A landscape with many valleys, sampled at points; each row gives a point and its height.
A ball rolls from a point to the lowest of its 2 nearest points, and stops where none of them is lower. Distance is the straight distance between rows; heights are no part of it.
k_796 (h 508): -326 14 -103 -119 -25 136 -238 -185 230 -46 -115 18 116 -83 -222 -38 152
 127 67 -257 -178
k_930 (h 196): -11 -70 142 264 -61 -153 11 150 8 -129 -116 123 46 -105 84 125 78 40
 -232 109 67
k_616 (h 309): -80 -130 -235 60 -280 19 97 -261 -92 -33 239 -322 -37 -58 -78 -228 -107
 -108 203 -59 -63
k_179 (h 513): -378 67 -336 8 45 167 -107 -170 -265 311 -52 71 7 254 -28 -5 -124 32 79
 -33 103
k_941 (h 319): 16 -73 66 156 -184 -137 68 -115 -17 186 420 -356 -219 132 -165 -190 -145
 409 22 21 -194
k_205 (h 305): 45 399 300 -169 39 -55 -33 249 117 226 92 135 -205 227 134 67 80 130 -52
 -202 -55
k_98 (h 680): 316 -171 400 -107 140 -619 213 279 -155 -125 -126 83 -4 -36 279 165 194
 -524 -114 194 -59
k_89 (h 247): -347 45 -374 -231 182 246 -230 103 -209 285 -173 97 -111 243 -244 38
 -164 263 59 -214 -221
k_42 (h 436): -120 254 273 -196 55 -12 -96 -13 -61 411 268 -120 -255 270 -117 -43 -52
 209 46 -136 -228
k_938 (h 491): -448 -116 -310 186 -10 73 -102 -203 -299 122 -57 56 200 89 61 89 -23 -18
 -66 29 134
k_778 (h 287): -391 -36 -146 -70 78 40 -97 -179 -292 42 -140 49 140 -99 -14 123 96 -434
 101 -41 52
k_526 (h 129): 152 -33 133 -175 -168 -137 180 -352 251 195 431 -178 -215 160 -20 -377
 48 125 217 -46 69
k_775 (h 123): 155 66 2 -29 -159 78 -26 19 266 -233 34 -176 -66 -179 -178 -146 46 198
 101 -138 -182
k_55 (h 162): 281 296 -3 -115 -26 148 -89 177 382 -89 34 -115 -67 -58 -136 -45 28 236
 87 -298 -157
k_471 (h 458): 131 206 134 -70 -66 170 9 50 -20 463 208 -272 -265 411 -95 -70 -189 287
 83 -13 -137
k_564 (h 246): -290 -6 86 -59 -7 -132 -115 -58 -147 64 -74 140 60 -115 -15 66 154 -305
 -31 -139 -103
k_965 (h 691): 253 -21 315 113 111 -449 280 271 -291 -27 -137 37 -29 -106 324 120 -79
 -494 -167 266 -14
k_971 (h 173): -261 245 -83 -394 85 199 -182 -19 -26 139 -48 183 -49 70 -137 29 47 -129
 111 -291 -98
k_174 (h 404): 95 -262 -175 191 -114 -90 105 -99 -191 -294 -47 -203 69 -324 11 -36 -211
 -212 -18 114 -123
k_751 (h 522): -421 -124 -361 -68 9 168 -200 -355 10 65 -130 64 221 -10 -165 5 154 41
 134 -178 -43
k_368 (h 306): -94 -56 -505 -270 209 328 -251 -71 79 177 -265 220 49 139 -137 26 -173
 173 153 -97 198
k_917 (h 272): 369 -150 6 50 90 261 233 -15 81 -182 56 -105 274 -152 131 20 -7 -350 13
 350 346
k_782 (h 280): -269 -83 -602 -208 213 198 -239 -49 -140 360 -221 278 -127 303 -171 84
 -162 270 222 -124 2
k_627 (h 219): -22 67 -51 -400 71 189 -225 -249 324 196 23 28 35 196 -96 -139 99 -5 219
 -279 82
k_253 (h 353): -62 -89 -73 74 -223 -154 85 -197 -319 150 250 -432 -241 -14 -95 -210
 -183 -31 135 -74 -267
k_408 (h 245): -155 32 213 250 -16 -156 -81 442 35 -95 -72 177 -41 -113 -43 95 96 207
 -367 -27 -87
k_114 (h 183): 218 105 181 -191 17 -118 56 -232 311 86 233 -50 -201 159 -42 -228 152 97
 248 -113 23
k_466 (h 595): -9 89 190 -26 123 58 -35 22 -9 -18 -134 201 96 50 103 183 186 -350 -81
 126 205
k_578 (h 195): -320 -40 341 -136 47 -198 -146 -67 118 82 -28 178 2 -36 -52 48 281 -86
 -35 -180 -145
k_687 (h 531): -131 146 -291 -119 98 289 -65 74 -231 251 -151 242 -51 255 71 4 -202 86
 30 42 191
k_278 (h 179): -65 177 41 -276 110 156 -175 -148 232 357 87 67 -111 293 -62 -90 42 230
 166 -212 -46
k_376 (h 408): 371 111 164 -155 -50 -353 164 76 176 -200 238 -49 -305 -143 -42 -140 259
 144 20 -155 -293
k_789 (h 435): 30 210 -15 63 -63 84 59 266 -310 -132 -39 -114 -52 -313 19 -26 -133 -311
 -105 -19 -135
k_217 (h 568): -18 -141 -150 88 -15 207 -32 -212 134 -60 -78 76 328 86 52 28 37 34 46
 222 411
k_747 (h 492): -117 135 -117 -135 -21 136 -279 146 222 -22 -156 57 20 -82 -202 42 51
 275 -13 -306 -222
k_724 (h 352): 193 150 159 -277 187 184 -43 139 384 -107 -215 274 125 99 52 211 249 4
 51 -126 205
k_225 (h 556): 31 -10 -243 26 122 347 15 4 123 -45 -143 201 239 109 115 73 -133 136 -24
 174 371
k_887 (h 338): 332 -357 96 198 -23 -288 303 -10 -17 -224 -69 -120 122 -146 249 38 -28
 -215 -57 400 62
k_497 (h 405): -120 125 229 -106 20 -128 -22 8 -88 225 261 -255 -270 25 -227 -49 -17
 251 31 -161 -417
k_984 (h 476): -293 148 9 -155 -22 70 -195 197 -40 -133 -76 -17 -51 -168 -247 -14 56 25
 -46 -341 -349
k_832 (h 271): 122 317 375 -200 97 -275 64 190 251 230 317 18 -324 132 -2 69 222 163 49
 -281 -161
k_572 (h 365): -99 17 114 111 -62 1 -69 -5 -85 290 275 -376 -152 216 -297 -7 -157 503
 -34 -64 -351
k_241 (h 359): 20 -76 208 -49 -117 -421 71 40 -164 -57 269 -171 -276 -227 -130 -191 12
 43 -40 -112 -459
k_997 (h 186): -398 -21 -69 -56 148 95 -249 -27 100 281 -130 310 -36 241 -78 41 -30 411
 -103 -119 -33
k_435 (h 259): 128 -366 30 336 -113 -81 118 -169 131 -187 -43 -32 200 85 144 11 19 160
 -85 337 271
k_849 (h 133): -238 -264 195 -25 18 -191 -134 -265 240 -92 -56 114 112 31 -27 57 331 5
 8 8 11
k_461 (h 190): 23 -219 -26 79 -101 114 -11 -157 113 -358 -57 -80 170 -294 -132 -44 107
 -2 17 8 -109
k_256 (h 328): 266 -59 -14 361 27 204 175 219 -16 -212 -100 8 329 -127 201 205 -125 16
 -223 409 224
k_308 (h 136): -233 -4 -178 -27 222 96 -245 177 120 180 -355 440 -11 230 -5 184 -102
 424 -161 -14 110
k_165 (h 324): -19 -25 209 171 -139 -360 53 189 -207 -16 191 -210 -250 -126 -98 -104
 -94 269 -229 -39 -340
k_276 (h 143): -152 60 -128 102 17 131 -153 215 -96 -114 -205 144 75 -37 -46 156 -99
 162 -236 -1 -13
k_151 (h 464): -367 -229 -234 370 -92 -163 -57 -194 -321 5 -30 -102 158 -63 80 48 -124
 -150 -82 64 -4
k_216 (h 321): -178 -63 -277 18 62 231 19 -96 -331 -42 -114 -58 290 -254 26 90 -111
 -555 88 5 43
k_921 (h 164): 86 -71 -5 64 -156 28 -40 -153 315 -59 26 -94 -28 -30 -87 -159 44 349 74
 -49 25
k_53 (h 332): 89 285 243 -217 101 -7 -61 215 270 29 -81 233 -45 103 48 126 201 42 -48
 -240 64
k_208 (h 284): -150 58 169 349 -82 -182 -18 300 -113 -12 3 -30 -193 -121 -49 -27 -86
 303 -329 -50 -195
k_406 (h 132): 23 -321 -31 24 -147 -146 87 -441 146 -69 169 -51 85 68 55 -167 92 -39
 175 154 197
k_943 (h 193): 413 300 -16 -185 19 256 17 91 438 -60 11 -68 -32 9 -64 -118 26 128 177
 -144 156
k_840 (h 430): 148 170 0 36 -209 135 100 -67 -135 326 344 -382 -285 396 -60 -281 -275
 168 145 34 -53
k_896 (h 383): 130 134 -71 225 -57 124 144 74 -284 -14 17 -54 47 -43 217 7 -307 -167
 -66 265 202
k_763 (h 185): 144 -26 -16 -79 -173 87 158 -233 303 205 322 -225 -124 334 41 -353 -116
 171 182 43 283
k_145 (h 337): 32 -487 -292 312 -58 110 125 -172 -13 -320 58 -201 401 -158 100 110 -109
 -85 71 326 272
k_18 (h 82): -404 -15 -314 83 124 122 -151 205 -126 83 -297 382 72 38 -8 187 -117 263
 -171 28 60
k_362 (h 367): 351 -106 123 21 -21 -328 210 -82 -139 -167 -7 -42 -47 -99 205 -45 9 -359
 25 264 32
k_56 (h 668): 30 -205 443 -80 88 -653 121 78 -126 61 -55 126 -38 64 193 109 264 -457
 -125 37 -100
k_927 (h 220): 394 311 107 -113 16 188 101 67 221 -140 45 -3 -25 -28 45 -43 54 -132 139
 29 217
k_547 (h 300): 394 -174 -112 304 53 198 321 132 -33 -281 28 -180 246 -263 149 64 -154
 -227 -149 411 213
k_138 (h 350): 68 -67 -195 4 -13 199 113 -107 -133 -233 36 -200 185 -365 22 0 -109 -520
 141 70 62
k_517 (h 64): -82 -444 30 43 -65 -55 9 -383 211 -203 -45 -6 229 -27 8 48 244 -3 131
 152 174
k_76 (h 433): -166 -414 -308 328 -193 -251 103 -248 -234 -227 59 -240 121 -207 37 16
 -150 -102 9 145 -57
k_970 (h 199): 107 -242 156 73 -192 -267 146 -329 19 48 219 -96 -137 172 160 -210 -36
 -110 78 176 156
k_265 (h 413): 238 185 -64 214 -35 -23 189 228 -351 -112 -38 -185 -19 -270 120 -7 -302
 -362 -149 177 -15
k_570 (h 386): 151 87 277 -214 -18 -484 174 201 -75 -95 294 -80 -334 -119 -108 -110 191
 -20 20 -201 -412
k_3 (h 248): 407 175 3 -97 122 297 170 122 143 -168 27 65 183 -100 107 33 15 -258 21
 249 369
k_509 (h 608): -28 244 225 -16 69 10 -15 169 -110 128 -55 252 -57 118 189 115 41 -153
 -152 16 200
k_605 (h 545): -30 58 -343 -103 231 392 -3 196 -107 67 -267 331 144 114 36 76 -187 81
 53 116 364
k_17 (h 376): 190 -178 -87 143 44 139 148 75 -168 -331 -124 -181 215 -472 -14 94 -86
 -359 -67 187 -48
k_699 (h 214): 67 -217 121 208 -51 -105 8 -204 250 -112 25 -12 63 21 71 -61 102 308 -69
 148 151
k_585 (h 421): 414 -5 119 -102 -59 -185 155 -34 301 -318 144 -49 -137 -90 -51 -96 319
 59 95 -21 -70
k_803 (h 639): 32 103 305 155 -19 -499 165 316 -304 63 52 42 -173 -22 174 13 -54 -246
 -237 16 -160
k_544 (h 235): 64 164 -238 33 -88 323 -81 33 100 -126 -112 -33 126 -140 -102 -41 -122
 133 47 -19 39
k_933 (h 273): -63 55 -208 53 -159 209 -69 -138 -48 -53 54 -225 28 -79 -122 -102 -138
 -51 142 -79 -57
k_41 (h 397): 283 11 155 15 -97 -80 86 -79 16 -245 60 -54 -48 -113 49 -88 117 -164 88
 69 -1
k_761 (h 212): -306 139 -372 -243 139 300 -225 -48 -153 191 -245 106 -86 47 -156 13 -50
 -16 173 -295 -124
k_26 (h 231): 176 76 370 -148 33 -338 69 -69 365 9 249 100 -232 143 12 -63 304 185 27
 -156 -86
k_299 (h 395): 47 49 -147 229 -353 82 119 -44 -321 205 298 -483 -199 205 -41 -207 -325
 28 114 34 -128
k_49 (h 301): 167 -372 -125 390 -92 -132 143 -124 -70 -260 -24 -147 214 -134 200 25
 -107 -86 -125 369 210
k_469 (h 457): -14 218 80 -36 -67 66 -72 191 -89 -115 -1 -33 -76 -205 -100 21 27 -135
 -23 -179 -189
k_569 (h 127): -224 238 77 -409 201 123 -267 30 105 304 -60 261 -159 251 33 41 93 55
 146 -367 -76
k_46 (h 623): -42 224 251 133 17 -151 100 345 -273 67 -94 198 -39 14 140 92 -18 -228
 -245 2 -33
k_908 (h 329): -34 58 -185 -245 189 299 -196 37 140 18 -264 270 124 62 -46 103 11 48 71
 -119 99
k_37 (h 349): 144 171 -46 -306 188 345 -193 180 414 -122 -289 285 137 18 -16 179 92
 156 26 -210 33
k_229 (h 355): 240 101 89 282 -26 -11 194 202 -98 -40 -68 38 115 -43 239 67 -157 -70
 -235 343 238
k_453 (h 137): 76 -240 107 110 -30 -186 15 24 23 -388 -124 14 121 -277 11 112 167 -77
 -153 106 -123
k_157 (h 264): 23 -20 167 111 -112 -217 90 -182 -20 170 254 -188 -205 93 38 -189 -63
 133 32 98 -29
k_431 (h 236): -464 11 -101 -213 247 38 -308 118 -117 434 -116 182 -137 253 -186 113
 -113 455 -44 -236 -196
k_607 (h 581): -5 -102 34 19 143 142 -15 -81 -7 34 -171 192 294 65 160 205 128 -178 3
 253 398
k_504 (h 655): 82 42 426 70 -3 -505 122 204 -57 27 34 192 -170 108 220 98 226 -266 -207
 27 1
k_837 (h 536): -384 -277 -141 -82 89 146 -157 -393 35 -31 -141 108 307 -41 -99 136 297
 -191 144 -16 61
k_433 (h 197): 70 125 -169 197 -27 297 15 249 -108 -277 -126 -11 110 -282 -55 45 -186
 83 -167 51 -17

Call two points neighbours if one is among the 2 nearest of the other. Go from one point of each pair to the other, from neighbour to neighbour, staying as low as possible. Name the highest point that can't be avoided.
k_453, k_569 -> k_837
k_453, k_775 -> k_461
k_517, k_18 -> k_471
k_526, k_569 -> k_724
k_569, k_18 -> k_89

Where does a ball stop that starts at each point below?
k_607 -> k_517
k_471 -> k_18
k_376 -> k_453
k_724 -> k_526
k_37 -> k_569
k_229 -> k_775
k_98 -> k_517
k_796 -> k_775
k_585 -> k_775
k_42 -> k_517
k_151 -> k_517
